Each row is a point on a landscape with many valleys, with its height.
A ball rolls from a point to whichever of its 2 nearest points has the largest drop for the distance, and stops where none of them is lower. Distance is the straight distance between rows; heights are no part of it.
Zera: [152 103 195 133 109 105 165 125 141 149 162 173 132  82  89 141 171 126
  97 113 132 143 114  75 121 115 165 104 138  80 149 110  80 136 108  96
 141  82]  (h 536)
gabop: [ 79  76 201 129 159 131  97 111  39  62 134 152 123 172 141 173 181 165
 127 178  71 125 171 145 144 120 187 113  95  84  95 118  97 202 160 117
 126 141]  (h 137)
nelub: [154 130 147 165  99 163 114 129 186 112 116 111  98 156 133 117 134 180
 127 123 136 145 103  66 102 137 138 128 137 124 112 101 142  88 114 158
 158 149]  (h 237)
Nure: [112 162 103 113 139  93 120 144 145 109 102  91  95 188 117  83 131 105
 121 138 176 107 125 106 108  91 108 135 133 181 143 179 115  62 111 150
 134 152]  (h 682)
dero: [123 119  90 155 111 138 117 166 143 120 150 133 135 103 157 111 101  85
 122 123 142 135  80 155 137 142  93 130  85 159 147 132 162 108 141 123
 124 154]  (h 513)
Radut: [134 135  74 180  89 117 104 124  90  71 125 116 151 139 125 105 124 130
 168 131 111 162 150 139 119 144  99 154 102 111  99 105 123 104 160 159
 152 116]  (h 399)
kedo: [ 94 132 132 136 134 119 107 140 124 127 145 141 120 106 167 127 139 114
 122 121 117 129 131 137 127 138 161 112  81 123 148 121 159 131 163 118
 130 166]  (h 488)
Fek: [149 182 130 135  73 184 127 105 172 173 116 138 108  98 108 140  83 160
 127  93 151 138 111 133 157  83 123 103 113 111 158 141 160 102 163 135
 142 131]  (h 249)
lozo: [ 85 126 144 169  97 108  71  97  65  41 119 124 106 178 120 123 126 153
 136 130  83 170 153 102 105 107 133 111 112  98 115 119 134 103 184 163
 193 164]  (h 594)
vef: [135 156 140 121 133 127 129 109  71 169 101 178 128 123  94 150  99 148
 129 133 127 135 111 150 180  78 150  84 152  81 144 149  90 127 163 127
 120 149]  (h 296)
fil: [113  73 146 126 164  88 175 154 116 120 137 155 157  91 135 147 100  56
 108 136 135 126  81 170 145 127  98  97 118 171 152 146 164 147  77  90
  92 152]  (h 246)
tuvo: [112 112 158 204  96 108  73 140 130  52 161 110 115 137 101 113 146 134
 147 129  90 169 145  85 124 133 146 130  95  94 131  92 148  97 167 140
 199 144]  (h 571)
Gozap: [151 108  96 117 134 178 163 107  74 169  90 149 159 111 147 140  61 146
 159 148  98 125 152 139 180 133  80 140  93  76 166 128 124 157 173 121
 115 122]  (h 482)
Guso: [165 153 123 141 145 149 128 114 147  99 116  89 110 185 123  98 160 182
 156 156 153 110 177  91 101 139 144 159 138 125  75 108 113 115  80 177
 133  92]  (h 383)
vimu: [141 146 148 156  88 180 103 135 146 153 135 156  91 113 119 146 114 181
 120  84 106 129 116  84 139 112 164 104 118  87 142 122 128  98 192 151
 174 146]  (h 300)
lef: [171 161 131  78 132 142 128 112 127 140 100 123 123 122  98 102 134 146
 147 122 145 125 137 157 163 140  93 145 114 165 114 159 144 124 115 123
 106  84]  (h 180)
sene: [107 141 112  86 130 107 129 118 161 114 130 122 131 108 128 110 114  70
 143 116 169 130 132 174 149 134  88 132  95 193 143 162 172 120  91  77
 126  99]  (h 113)
Redi: [140  61 131 122 147 171 138 158  68 119 121 130 152 161 169 157 137 157
 121 151  88  99 130 105 155 163 124 132  96  91  99 116  86 191 145 150
 130 149]  (h 356)
pufo: [138 128  95 147 135 130 159 132 169 147 164  76 162  95 124 147 106 111
 190 110 139 108 162 143  95 124 126 177 105 126 130  68 158 171  87 132
 111 103]  (h 431)
kel: [130 148  72  88 113 164 133 110 154 155 102  93 134 125 170 135  94 131
 130  88 155 102 134 179 124 148  82 147 116 190 111 130 144 152 138 147
 109 125]  (h 285)
Duzu: [159 155  94 154 127 160 131 106  81 129 115 150 100 149 134 116  94 187
 160 160 104 128 169 131 112 127 150 177  93  94  95 110 103 132 165 140
 107 124]  (h 258)
kazo: [112 153 149 129 153 107 134 108 107 173 115 176  92 140 130 148  94 132
  89 153 152 111  97 151 137  60 178  89 149 117 154 148 108 107 137 103
 103 177]  (h 251)
gelo: [122 159 122 127  97 113 120 122 180 122 168  99 138  93 128 113 184  81
 122  91 168 139 115 138 111 103 135 134 100 127 127 133 128  87  93 102
 153  96]  (h 385)
bos: [127 110  95  98 157 130 134 140 140 181 126 114 131 126 173 139 115 125
 119 119 139  89 153 141  99 146 128 160 120 161 117 116 115 153 114 135
  82 144]  (h 316)
tof: [102 114 125  95 186 133 112  70  42 118  78 136 117 203 187 140 160 170
 136 154  68 124 205 129 146 147 149 120 153  89  91 115  92 162 154 145
 120 121]  (h 478)
mut: [126 106 121 178  88 159 117 128 174 142 135 141  99 150 144 131  80 146
  92 112 151 153  81  78  92  97 134  84 138 122 147 104 131  86 138 147
 168 172]  (h 155)
fiboz: [122  75 178 111 169 151 119 139  38 122 130 155 143 146 124 172 167 163
 139 167  68 106 170 141 192 131 178 133 104  56 104 105  55 209 165 122
 104 110]  (h 178)
zof: [168 125  97 100 134 182 144  78 106 182  61 114 161 163 135 136  91 181
 146 147 142 125 144 119 189 129  68 127 152 101 131 136 103 127 109 144
 110 106]  (h 516)
karop: [185 145 121 157  76 148 138 157 194 121 151 109 176  65  67 122 141 109
 137 125 163 132  50 127 139 131  72 148 126 128 136 136 148 106  83 144
 117 102]  (h 215)
vin: [ 69  85 163  91 161 114  76 113  38  51 124 128  98 217 154 151 175 167
 100 186  56 106 161  91 125 142 193 109 139 101  91 123 109 184 155 150
 133 165]  (h 88)
sug: [125  88  74 104 142 142 145 129 128 173 128 103 139 158 165 139 117 120
 120 155 180  95 149  94 110 134  95 154 114 135 124 124  67 122  77 153
  91 121]  (h 344)
Dom: [123 139 141 131  93 122 102 145 129 149 148 162 142  88 109 127 166 107
 105 109 146 155  98 132 175 118 117  65 113  89 171 146 114  92 157 120
 152 122]  (h 452)
tasem: [118 138 135 103 171 139 143  70  53 108 102 125 114 195 159 119 127 171
 166 169 113 133 242 137 123 129 145 146 111  88 104 125 129 157 124 142
 128  97]  (h 465)
kobot: [119 124 161 112 130 137  88 156  64  75 147 133  76 180 119 119 170 162
 105 140  83 118 127 117  94 127 216 133 120 119  84 133 101 135 190 147
 145 151]  (h 193)
Nef: [110 118  94 132 139 117 136 124 110 146 101 154 161 125 129 136  68  93
 124 134 153 138  98 172 183  99  69  89 145 156 164 163 141 125 134 104
 123 157]  (h 408)
Duvez: [138 133 177  83 160 158 115 119  78 161 131 161  92 161 119 149 144 184
 140 119 100  90 191 102 149 129 195 130 129  87 111 121  84 152 178 146
 130 105]  (h 248)
ped: [128 155 138 101 124 161 137  96 156 179  99 133 125 127 148 159 151 151
 115 113 180 122 117 141 146 105 125  89 117 107 125 142 111 110 105 120
 105 125]  (h 135)
muma: [126 141 142 126  84 131 150 142 196 156 168 127 147  54 111 141 192  85
 100  89 158 141  89 125 131 109 143  83 123 103 185 139 130 109 123 101
 147 104]  (h 421)
nuga: [ 82 122 174 123 161  93 120 135 138 110 149 134  93 112 179 125 190 118
  95 153 119 119 135 127  89 151 201 131  96 124 119 112 173 142 108  91
 100 162]  (h 464)
Kud: [131 174 173  84 139  93 146 160 146 140 112 127  91 132 105  99 184 111
  88 150 130 122  68 152 104 121 177 124 163 142 129 173 113 104 123 104
 107 145]  (h 730)
teni: [134 132 141 116 172 113 165 101  73  77 125 103 147 193 123 114 172 146
 174 144 129 127 232 158 119 141 123 141 115 108  73 133 132 170  87 175
 130  88]  (h 450)
Tur: [126  97 131 134 141 132 136 119  75 113 174 132 125 139 141 145 139 133
 141 163 145 114 189 112 116 125 165 170  53  60 112  90  78 172 127 115
 131 100]  (h 341)
pav: [ 96 181  47 136 113 106  84 127 124 144 111 153 106 136 136 104  95  92
 103 120 144 127 111 196 129 102 106 123 167 197 131 173 134  84 168 129
 133 159]  (h 138)
beba: [115 111  57 133 149 103 109  86  77 123 100 125 156 144 188 134 120 122
 135 125 108 149 187 136 122 167  95 142 140 140 102 104  93 127 144 144
 115 118]  (h 507)
velok: [121  80 181 120 184  81 190 141 137 108 137 126 147 124 117 160 119  92
 137 139 143 112 110 133  97 124 131 136 144 156 112 120 156 153  41 101
  81 140]  (h 303)
tuz: [107 146 129 105 144 102 130 129  39 108 115 137 142 146 112 136 139 120
 148 138 116 135 130 166 162 112 154  91 111  95 121 151 128 153 164 121
 122 161]  (h 334)
disef: [ 86 153 159 124 144  65 107 118  78  75 112 127 110 152  87 116 139 149
 136 139  71 142 134 116 108 125 174 114 154 133 133 140 190 140 154 147
 138 194]  (h 216)
dufek: [103 109 134 107 146 128  76 127  26  75 103 132  78 214 149 107 136 166
 108 156  64 124 134  96 115 138 168 108 146 132  85 138 110 118 176 172
 134 161]  (h 141)
piraf: [139  65 138 158 120 164 115 166 100  93 103 141 152 143 161 146 115 154
 127 136  86 144  93 116 153 183  94 115 108 118 116 114 152 139 146 162
 136 173]  (h 325)
napuz: [112 182  14 128  74 153  99 107 110 141 115 128 115 125 173 115  67 110
 106 100 143 144 122 185 126 111 105 126 116 173 111 143 115 104 193 140
 142 139]  (h 202)
Kur: [128 151 149 125 118 120 118 163 160 182 119 164  85 105  97 111 126 112
  84 123 114 140  94 124 157 126 130  74 190 132 183 184 136  67 171 116
 153 159]  (h 323)
Nefif: [124 112 181 152 164  89 117 120  98  92 137 161 118 136  92 129 147 141
 151 152 116 139 149  88 147 137 154 107 137  86 132 119 124 142 126 110
 132 118]  (h 518)
lasiz: [158  84 135 128 113 139 167 126 115 154 129 127 188  98 118 168 109 111
 128  86 146 134  90 146 146 120  88  97 131 122 123 110 118 155  94 137
 120 120]  (h 496)
saroz: [104  84 201 146 137  81 123 146 113  47 140 116 135 150 121 127 174 112
 113 144  90 166 111  87  91 159 153  93 132 126 129 123 181 138 127 132
 168 168]  (h 394)
naso: [146  78 165 143 167 152 177 125 118 130 122 134 128 126 179 154 109 145
 125 163 149 106 118 126 122 143 128 137  88 111 104 104 134 163  70 118
  74 129]  (h 407)
lemod: [133 129  67  93 137 187 154 101  74 148  84  86 156 167 196 148 138 147
 147 137 116 130 177 151 133 147 103 139  87  80 103 128 101 161 163 143
 114 101]  (h 279)
kidof: [ 95 184 106 151 139 100 124 131 165 122 132  99  98 177  97 109  99 134
 143 140 166 113 128  99  94  79 163 141 157 139 148 138 134  93 124 136
 142 184]  (h 665)
zatov: [143 142 135 166 133 130 109 143 118  39 135  93 108 171 137  91 185 157
 155 147 106 141 171 102 101 157 146 168 117 129  61 107 153 123 107 172
 153 109]  (h 410)
fedug: [152 120 124 167 146 130 137 130 174 112 152 105 103 154 105  87 109 160
 152 154 155 109 169  63  89 126 162 192 120 125 119  87 140 109  83 123
 129 108]  (h 343)
nor: [117 111  94  80 171 155 170 102  89 139  89  75 185 167 173 170 141 123
 148 125 143 119 174 150 148 147  83 116 131 107  96 128 102 164  99 153
  98 117]  (h 301)
nug: [161 170  70  98 116 210 147  90 115 162  90 100 113 159 186 136 104 173
 137 112 139 119 163 164 111 130 116 159 100 132  88 136 119 138 154 156
 116 108]  (h 253)
pezor: [129 199 138  72 110 114 131 140 179  85 122  86 150  92 104 119 155  84
 129  81 158 136  98 201 144 133 106 134 116 180 108 165 177 131 114 109
 138  91]  (h 176)
sir: [151 114 136 161 115 138 131 152 157 168 125 128 157 114 110 164 132 143
 114 103 130 138  74 119 133 136 125  91 168 115 143 108 121 137 118 158
 124 157]  (h 468)
fug: [139 137  57 130  93 142 115 118  99 165 147 139 109 136 167 126  91 130
 102 100 138 118 131 141  92 113 145 143 114 167 100 121  87 119 171 147
 131 145]  (h 252)
zum: [133 137  64 141 141 180 143  80 117 203  71 138 148 140 139 151  28 165
 152 149 112 128 150 118 175 116  79 114 161  85 179 133 122 127 151 122
 127 146]  (h 500)
Ruk: [113 131 155  92 141  75 146 127 126 142 138 158 136  84 127 117 146  71
 100 108 142 135 108 175 152 118 115 104 129 166 141 159 133 122 104  70
 113 115]  (h 183)
fud: [169 115  97 110  84 160 135 101 177 120 139  99 201  65  75 142 128 117
 153 115 180 119 101 116 141 149  22 161 134 151 118 133 133 123  55 161
 118  57]  (h 270)
ran: [ 93 114 153 109 178  64 138 140 116 150 105 157 120 146  96 109 114 117
  98 150 108 123 108 125 136 130 132  98 208 173 159 162 147 123 121 110
 115 188]  (h 213)
goro: [104  96 122 173 146 121 109 127 134 124 123 129 148 136 134 163 101 157
 150 113  87 141 147 107 108 160 139 115 160 111 142  86 153 169 149 153
 133 179]  (h 449)
kerol: [121 146  25 148  80 159  99 155 184 149 148 111 153 100 126 101  88  79
 130 127 169 119  98 153 137 118  59 151 126 183 153 145 144  89 130 131
 143 124]  (h 537)
ler: [151  73 172 130 171 160 157 162 114 103 117 120 144 168 127 148 139 157
 137 168 138  97 116  87 154 162 128 121 111  91 100 114 136 162  84 146
 110 149]  (h 382)
Fazoz: [174 151 147 135  73 133 178 158 206 190 168 146 124  48  80  97 136  88
  95 111 118 125  43 147  95 100 130 173 155 172 165 158 121 115 108  92
 121  99]  (h 233)
zuvu: [ 94 168 143 106 190 107 126  93 135 156  82 133 108 162 126 143 139 163
 143 135 141 113 157 135 132 116 156 118 175 135 121 136 126 112  97 118
  87 151]  (h 74)
bolob: [153 175 155 108 117 146 114 131 103 100 124 110 111 167  90 116 174 164
 145 125 143 137 117 128 131 111 156 112 131  96 100 140 119 104 136 154
 147 118]  (h 462)
Kidu: [139 127 134 145 137 102 141 142 150  55 147  81 166 107 126 128 173  93
 164  98 129 135 132 150 107 163  97 142 124 144  71 120 178 147  80 144
 134 112]  (h 388)
venad: [112 185  55 113  81 157  84 106 173  99  93  74 144 107 128 104  65 112
 151 102 148 155 149 164 165 158  44 141 131 169 133 127 169 118 153 142
 153  76]  (h 384)
git: [163 171 105 102 119 169 124 116  81 146 100 143 118 129 132 110 109 169
 145 113 116 120 137 165 161 137 124 145 102 135 112 146 121 127 179 148
 116 114]  (h 220)
leba: [127 134 139 175 122  83 111 160  89 107 171 174 107 111  94 114 113 133
 122 150  95 114 118 110 110 114 208 155 107  84 131 111 112 146 185  94
 132 155]  (h 340)
gavo: [171 163 213 128 133 106 159 138 159 114 129 134 115 101  87 113 192 147
 125 110  95 154 121 128 109 150 174 144 150 126 104 134 147 131 113 115
 133  99]  (h 455)
sero: [170 146 160 146 105 111 144 137 184  88 139 105 128  82 110  87 162 117
 140  86 106 154 113 155 110 156 116 161 142 169 103 123 186 114  97 120
 146  96]  (h 420)
seda: [119  84  94 139 146 109 126 110 154 137 116 132 133 145 149 112  98 106
 138 131 158 125 143  95 131 139  69 121 134 171 141 125 111  99  77 125
 112 114]  (h 377)
ges: [109  90 123 177 106 115 123 181 153 120 159 123 135 102 143 120  98  91
 105 110  93 150  84 135  80 143 140 104 152 176 157 109 195 134 156 135
 157 200]  (h 469)
Pem: [ 89  75 167 121 178  73 140 122 101 131 146 157 137 126 141 150 142 107
 120 155 123 129 156 113 137 155 164 107 144 109 121 109 105 158  90  95
  99 128]  (h 539)
vugaz: [147 134 145 143 129 128 134 110  95 133 159 160  91 121 119 118 108 142
 132 145 143 121 157 118 112  96 193 160  77  75 121  99 110 132 138 101
 121 128]  (h 305)
Duko: [103 179 123  87 161 131 119  76 105 131  81 109 118 166 144 140 163 146
 146 120 166 134 162 156 160 106 125  87 130 112 111 152 111 103 114 135
 111 111]  (h 134)
ravat: [135 142 184 172 113  81 104 131 138  96 138 151 115 110  72 101 151 138
 142 111  84 177 143  98 120 146 139 107 149 102 150 111 155 103 150 124
 176 122]  (h 545)
Golo: [170 164 123 175  48 171 130 139 195 180 175 152 134  17 109 122 129 130
 118  74 126 133  76 135 127 113 135 151 128 127 164 100 152 131 153 134
 125 100]  (h 346)
tivi: [133 103 149 108 152 107 118 181 128 154 131 148 123 139 113 111 148 119
  97 146 111 107  90  94 148 165 128  90 171 134 147 155 121 103 148 128
 134 162]  (h 269)
Gimav: [127 108 106 142 137 112 118 113 111 175 111 192 116 119 125 121  42 125
 106 128 102 141 113 146 169 113  99  97 177 177 178 160 155 111 156 117
 137 175]  (h 375)
popo: [ 99 139 141 164  93  89 107 118  96  71 126 112 117 160 107 134 103 127
 111 115 114 185 103 128  92  86 140  87 140 116 124 110 158 100 149 143
 190 193]  (h 616)
vogo: [127 107 135 140 115  83 128 117 150 155 128 172 119 110 116 105  92  99
 100  88 122 167  96 144 124 119  95  82 188 197 168 150 135  91 127 112
 159 129]  (h 324)
gud: [100 157  51 117  95 154  94 153 233 128 132  79 139 101 127 100  77  78
 149 110 166 100 111 156 132 115  64 199 126 233 158 157 170 111 109 114
 120  99]  (h 556)
Bibof: [136  96 118 127 146  81 132 102 129 183 146 176 118 117 111 113  78 118
 101 103 141 135 144 112  98 102 131 111 179 158 148 126  85 106 100 101
 133 115]  (h 255)
dova: [129 105 101 118 172 150 162 127 133 107 121  85 152 130 190 135 138 118
 174 157 137 100 201 159 121 181  77 186  84 131  89 119 163 160  67 145
  89  87]  (h 470)
nufir: [116 116 117 162 136  89 152 118 182 141 181 118 146 101  92 138 103  98
 179 110 145 126 137 112  93  96 159 128 134 121 167  65 134 140  78 102
 139 112]  (h 392)
Zak: [130 137 127 138 112 104 143 131 250 124 152  85 144  82  85 118 115  62
 166  96 135 131  83 163 101  75  94 159 162 200 179 126 168 101  60  83
 128  83]  (h 271)
lof: [132 140 134 148 108 136 136 163 196 179 158 157  89  81 141  93 121  92
  84 131 123 126  82 112 108 124 138 124 137 160 174 160 145  88 138  99
 150 146]  (h 321)
bap: [165 141 117 120 143 129 137 116  93  62 117 109 130 158 148  87 158 137
 160 135 114 126 177 161 117 164 108 170 118 159  54 139 148 142 101 174
 122  86]  (h 434)
dere: [102 121  82  93 159 124 142 122   4 121  95 119 135 176 163 120  92 125
 127 168  93 123 135 158 139 112 127 129 112 126 127 151 126 152 188 130
 114 183]  (h 362)
Nin: [142  85 135 183  99 138 153 178 183 163 164 151 148  67 118 144 101 108
 120  99 109 129  71 116 108 143 128 103 152 141 167  96 160 151 130 136
 140 141]  (h 435)
Fos: [102 164 154 150 133 129  72 125 142 119 129 136  75 149 125 136 123 182
 127 130  98 125 158  74 121 133 192 124 145  91 125 115 145  90 177 142
 157 169]  (h 347)
Padit: [136 123 152 119 147 137 153 140 214 167 149 101 102 132  95 119 136 134
 130 138 171  93 138  56  97 110 160 154 124 117 160 117 134 109  73  99
 133 112]  (h 290)
Dade: [141 106 121 143 113 155 104 141 111 104 101 131 107 171 160 115 134 164
 111 132 121 147 106  92 127 163 122 121 126 134  87 121 122  93 139 167
 132 157]  (h 288)
tisel: [122 117 112 110 135 143 129 115 127  95  99  95 165 138 150 147 167 130
 152 102 140 137 159 144 161 167  83 100 122 113 106 122 140 140 125 160
 134 114]  (h 327)
duv: [131 112 137 174  74 131 131 160 178 144 186 146  96 102 132 112 122  99
  83 116 133 149  80  78  84 106 168 111 130 111 154 107 118  97 146 106
 177 144]  (h 250)
Fel: [ 95 128  81  75 177 120  89  90  68 171  87 129 115 162 194 128 137 144
 123 129 107 110 186 144 161 152 127 123 150 138 106 133  89 120 152 149
  92 136]  (h 492)
zugu: [146 152 134  93 142 122 139 103 181 183 132 108 130 123  89 127 157 133
 153 103 165 101 157 123 114 114 124 158 142 153 135 138 124 117  89 134
 118  90]  (h 232)
Mur: [135 148 184 150 111 134 120 177 144 155 129 171 120 112  93 148 154 148
  73 141 116 125  65  98 144 126 188  74 172  71 144 127  86 127 173 116
 134 158]  (h 761)
sarut: [ 95  88 132 173 128  84 128 166 106  57 144 109 141 129 118 121 116  98
 137 138  89 148 104 111  98 143 130 116 112 136 150 112 205 144 134 147
 153 191]  (h 430)
podev: [152 155 203 126 119 151 107 123 121  99 138 153  73 154  90 119 174 196
 129 147 107 121 145  87 123 113 203 114 123  69 103 124 113 120 140 127
 155 100]  (h 489)
zevor: [ 99 157 138  91 156  82 112 120 138 148 120 129  80 170 120  95 145 110
  95 149 173 110 124 105 104  86 154 125 158 154 119 163  67  63  95 105
 108 118]  (h 699)
sunek: [154 144 113 145 101 142 135 164 140 168 171 139 103  99 149 114 120 126
  99 120 132 112  84 134  87 127 170 176 112 159 104 112 109 112 138 124
 103 146]  (h 304)
ven: [112 168 167 107 148  90 138 141 184 182 108 154  84 141 104 108 137 109
  89 169 154 113  73 124 112  91 140 130 167 155 164 186  90  75  91  73
  95 145]  (h 715)
Bosut: [175 147 117 123  57 177 144 122 199 178 164 135 140  29  88 122  97 125
 119  88 159 121  70 155 121 107 101 174 130 186 158 136 150 139 115 114
 113  73]  (h 302)
Labu: [125 128  65  54 124 198 148  92 132 149  65  99 187 104 148 148  60 109
 149 146 155 114 126 184 192 144   6 152 115 154 139 162 123 169 103  94
  94  71]  (h 451)
mume: [162 122 164 168  81 150 135 144 163 155 150 168 147  28 100 158 140 128
 123  61 108 147 121 126 158 130 119 101 116 116 187 104 158 155 163 124
 134  77]  (h 386)
suber: [ 82 139 103 123 163 137 112  96  70 139  80 123 124 187 162 171  76 184
 133 171  90 108 169 107 129 129 169 124 146  63 131 103 115 174 183 134
 126 194]  (h 403)
lidef: [119  54 189  89 149 128 164 134  93 156 126 159 162 126 150 153 138 106
 101 104 115 129  98 110 189 129 124  63 133 117 141 141 108 159 118 111
 143 137]  (h 444)
naku: [137 125  83 146 144 138 152 150 134  89 132  85 171  94 164 147 104  95
 175 134 127 108 137 171 119 165  90 172  75 139 123 109 182 163 103 129
  83 133]  (h 454)
borov: [149 161  56  91  81 195  91 100 113 113  87  97 142 117 140 118 106 138
 148 114 126 138 158 134 178 171  53 145  91 116 115 151 150 129 177 148
 148  62]  (h 406)
bugeg: [ 80 133 161 127 180  73 125 107 148 120 108 135 110 139 110 129 112 149
 145 134 105 136 140 114 108 139 153 108 183 155 162 122 191 134 106 113
 108 173]  (h 149)
pipem: [181 132 160 127 124 134 155 184 169 126 159  99  97 121 130 107 161 140
 106 120 126 109  89 110  68 148 181 190 131 163  75 113 136 134  96 131
 114 135]  (h 352)
lapi: [141  97  98 165 107 139 108 139 195 113 170 107 145  82 155 112 139 110
 148  93 128 133 126 107 109 170  97 151 106 152 131  84 169  89  96 137
 138  96]  (h 357)
Vokig: [125 116 138 134 114 126 104 139  81 131 161 178 132 105 100 138 134 141
 144 120  98 131 159 116 177 116 142 113  85  64 159 129  92 139 200 113
 155 115]  (h 257)
vok: [154 172 115 140  74 119 111 131 103  60 123  99 122 147 100  88 152 122
 132 111 148 174  99 145 112 118 113 140 116 147  77 133 127  74 139 153
 151 116]  (h 432)
metos: [141 149  64  78 115 167 150 125 119 169 104 124 174  94 132 138  58  97
 147 133 141 108 132 180 189 144  53 134 100 115 162 154 140 174 160 119
 112 101]  (h 466)
kad: [138  98 103 163 115 132 124 126  82  69 159 119 151 140 150 123 158 120
 160 139 128 141 173 116 113 142 114 153  52  85  99 112  97 132 132 140
 159  86]  (h 371)
lifu: [103 120 135 163 132 114  86 144  70  73 160 157 119 125 117 126 149 142
 151 159  88 128 158 116 136 111 177 145  51  71 138 115 115 152 202 114
 159 146]  (h 297)
sor: [144  65  96 181  84 168 128 149 186 144 183 124 164  54 154 160 108 101
 151  89 123 115  90 105 104 140  92 126 108 129 152  74 150 140 107 148
 135  94]  (h 393)
libal: [ 96 160 118 105 144  81 117 135 145 120 159  88 132 122 151 122 210  95
 128 104 149 120 169 147 106 128 168 142 116 127  93 112 112 126 114 123
 123 114]  (h 418)
Zosek: [103 110 119  79 195  96 142  98  77 163 114  93 103 190 180 119 110 118
 122 175 160 104 220 117 108 127 127 167 138 164 101 128  72 137  80 130
  66 106]  (h 511)
Supip: [135  99 134 126 154 136 120 101  51 135 115 166 131 150 117 158 114 188
 147 142  79 113 179 111 167 123 149 129 122  63 123 119  60 174 188 122
 134 120]  (h 214)
gemab: [109  97 118 134 167 135 140 121 102  91 129  95 128 165 214 131 151 132
 139 193 132 110 192 125  98 171 128 153  75 117  92 110 137 157  92 146
  93 128]  (h 485)
Neti: [119 174  90 123  89 140  88 127 155  95 112  77 150 128 135 131 127 106
 144  92 152 167 133 162 144 151  76 105 119 131 119 120 174 116 164 164
 162 123]  (h 358)
vanos: [123 161  40  94  90 190 118 108 165 139  59 109 151 130 131 124  25 119
 136 145 157 119 112 186 177 121   4 166 139 184 164 175 139 144 135 107
 110  91]  (h 433)
kini: [103  86 149 105 190 109 124 111  59 124 127 111  98 180 196 130 125 129
 107 201 130 102 195 119 102 157 160 163 114 132  74  98  99 167  80 132
  65 129]  (h 499)
Zapa: [ 86 132 151  92 171  95 116 122  91  95 119 105 117 154 165 138 192 129
 125 140 124 112 160 146 104 155 164 121 129 143  91 127 149 147 113 133
 104 156]  (h 441)
Piz: [137  86 194 121 158 106 149 142 118 109 167 135 114 143 126 135 176 132
 100 174 134 103 158  91  96 158 177 147 115  97  74 103  98 159  89 111
 117 109]  (h 558)
zaser: [140 139 124 141 104  92 156 118 165 124 163 120 149  76  83 123 122  71
 147  86 155 147 108 156 101  94 112 128 134 148 156 115 143 124  97 102
 143  90]  (h 342)
rim: [121 167 156 113 127 148 142 128 169 179 110 145 102 128 123 148 100 155
 114 113 142 112 103 144 131  85 150  97 142 127 169 153 152 118 137 119
 115 175]  (h 195)
Kopir: [167 135 189 149  85 133 129 175 139 120 152 155 127  63  76  97 186 109
 103 115 114 171  74 106 162 141 119 109 110  95 164 147 130  95 156 119
 145  85]  (h 481)
puzin: [115  58 171  72 188 124 176 112  90 180 119 121 177 150 136 172 149 115
 109 115 142 109 135 107 190 131 139  98 159 106 110 112  68 174  80 125
 124 131]  (h 467)
mobo: [110 138 106 146  99 112 115 122 232 142 117 153 130  89 104 126  86  69
 117 113 144 146  74 198 113  95  65 137 191 216 179 161 154 101  90  82
 114 107]  (h 179)
Per: [111 111 149 135 145 122  88 144 138 139 116 148 139 142 118 169 163 162
 104 159 118 110 121  78 160 143 177  89 166  56 127  95  72 154 152 129
 120 144]  (h 772)
Tesap: [169 131 223 132  94 172 136 145 157 105 160 124 108 120  99 126 237 163
 112 115 106 135 126  89 110 132 180 129 101  79 107 126 111 146 144 136
 178  88]  (h 486)
Ziz: [169 155 122 151  91 131 148 172 168 142 141 127 129 104  69  93 113 108
 111 143 159 129  45 141 121 106 106 159 137 154 142 158 121  91 108 120
 126 139]  (h 133)
netos: [137 164 185 108 118 114 138 162 155 133 139 127  66 138  98 103 178 119
  71 160 116 131  61  90  94 113 210 104 174  89 131 143  79  97 146  98
 138 142]  (h 745)
Nuge: [136  97 173 137 150  85 171 145 154  88 161 116 142 119 131 131 158 102
 136 121 120 143 116 106  82 151 144 127 127 135 120 108 168 140  80 118
 138 137]  (h 349)
duf: [112 168 120 165  95  90 134 152 147 104 139 101 107 159  84 111  94  98
 114 113 141 151  93 123  77  79 151 105 172 154 140 139 154  84 152 138
 178 191]  (h 642)
daka: [117 116  55 111 123 150 126  88 154 134  95 119 150 131 156 120  62  92
 147 139 178 122 128 144 152 113  26 139 109 168 156 153 125  96  99 114
 118  91]  (h 409)
Sozub: [107 138  59  93 136 128 130 126  81 137  94 123 120 153 161 107  72  99
 133 145 140 112 142 162 147 114  86 132 106 160 146 173 129 127 157 128
 114 158]  (h 387)
poti: [140 115 118 103 136  71 145 120 146 179 146 139 136 128  90 112 103  93
 116 101 167 122 115 146 100  92  99 162 169 200 137 160  78 108  85 106
 102 100]  (h 182)
pov: [134  69 186 141 110 143 158 148 118 149 132 181 167  77 128 171 133 129
 116  73  99 145 108 113 192 132 110  63 103  96 176 124 130 171 146 119
 148 112]  (h 419)
mivik: [156  96 162 107 131 103 171 111 119 141 144 146 147 114 112 148 159 123
 110 100 153 134 118 128 112 125 130 123 143 125  90 121  80 138  79 117
 122  95]  (h 523)
Sef: [ 92 111 120 170 137 146 110 116  80 117  97 143 161 151 150 188  85 164
 138 146  78 143 132 125 151 125 140  91 135  70 157  99 121 181 190 139
 145 204]  (h 424)
Mit: [154 143 170 133  86 137 117 146 143 150 165 151 136  62  78 117 225 136
 101 140 146 126  89  89 135 114 164 126 120  63 144 125  79 100 125 119
 125  78]  (h 510)
gelin: [179 107 121 137 111 149 143 121 206 129 171  98 158  58 114 113 146 115
 154  99 155 114 116 108 109 146  67 189 129 186 117 108 156 100  46 129
 113  54]  (h 314)
dis: [ 89 163 135 137 151 136  82 116  79  90 105 122  87 184 142 160 139 194
 151 165  73 113 170 114 124 138 198 127 123  78 114 108 144 147 186 155
 125 183]  (h 381)
Poza: [111 167  84 119 117  98  98 121 180 143 101 151 126 148 102 115 103  95
 106 112 168 137  90 185 132  82  62 132 192 218 143 191 106  85 108 121
 112 121]  (h 71)

For each start below, name the point where the ball stops.
Fel -> lef
mivik -> Ziz
zum -> lef
zof -> lef
Tesap -> sene
netos -> Nefif

Call two points neighbours if one is among the 2 nearest of the other. Go from one point of each pair to the other, from neighbour to neighbour, staying as low as possible. Name the highest point that can't be avoided.
zuvu and mut -> Kur
Nefif and vugaz -> Pem
vugaz and vin -> leba
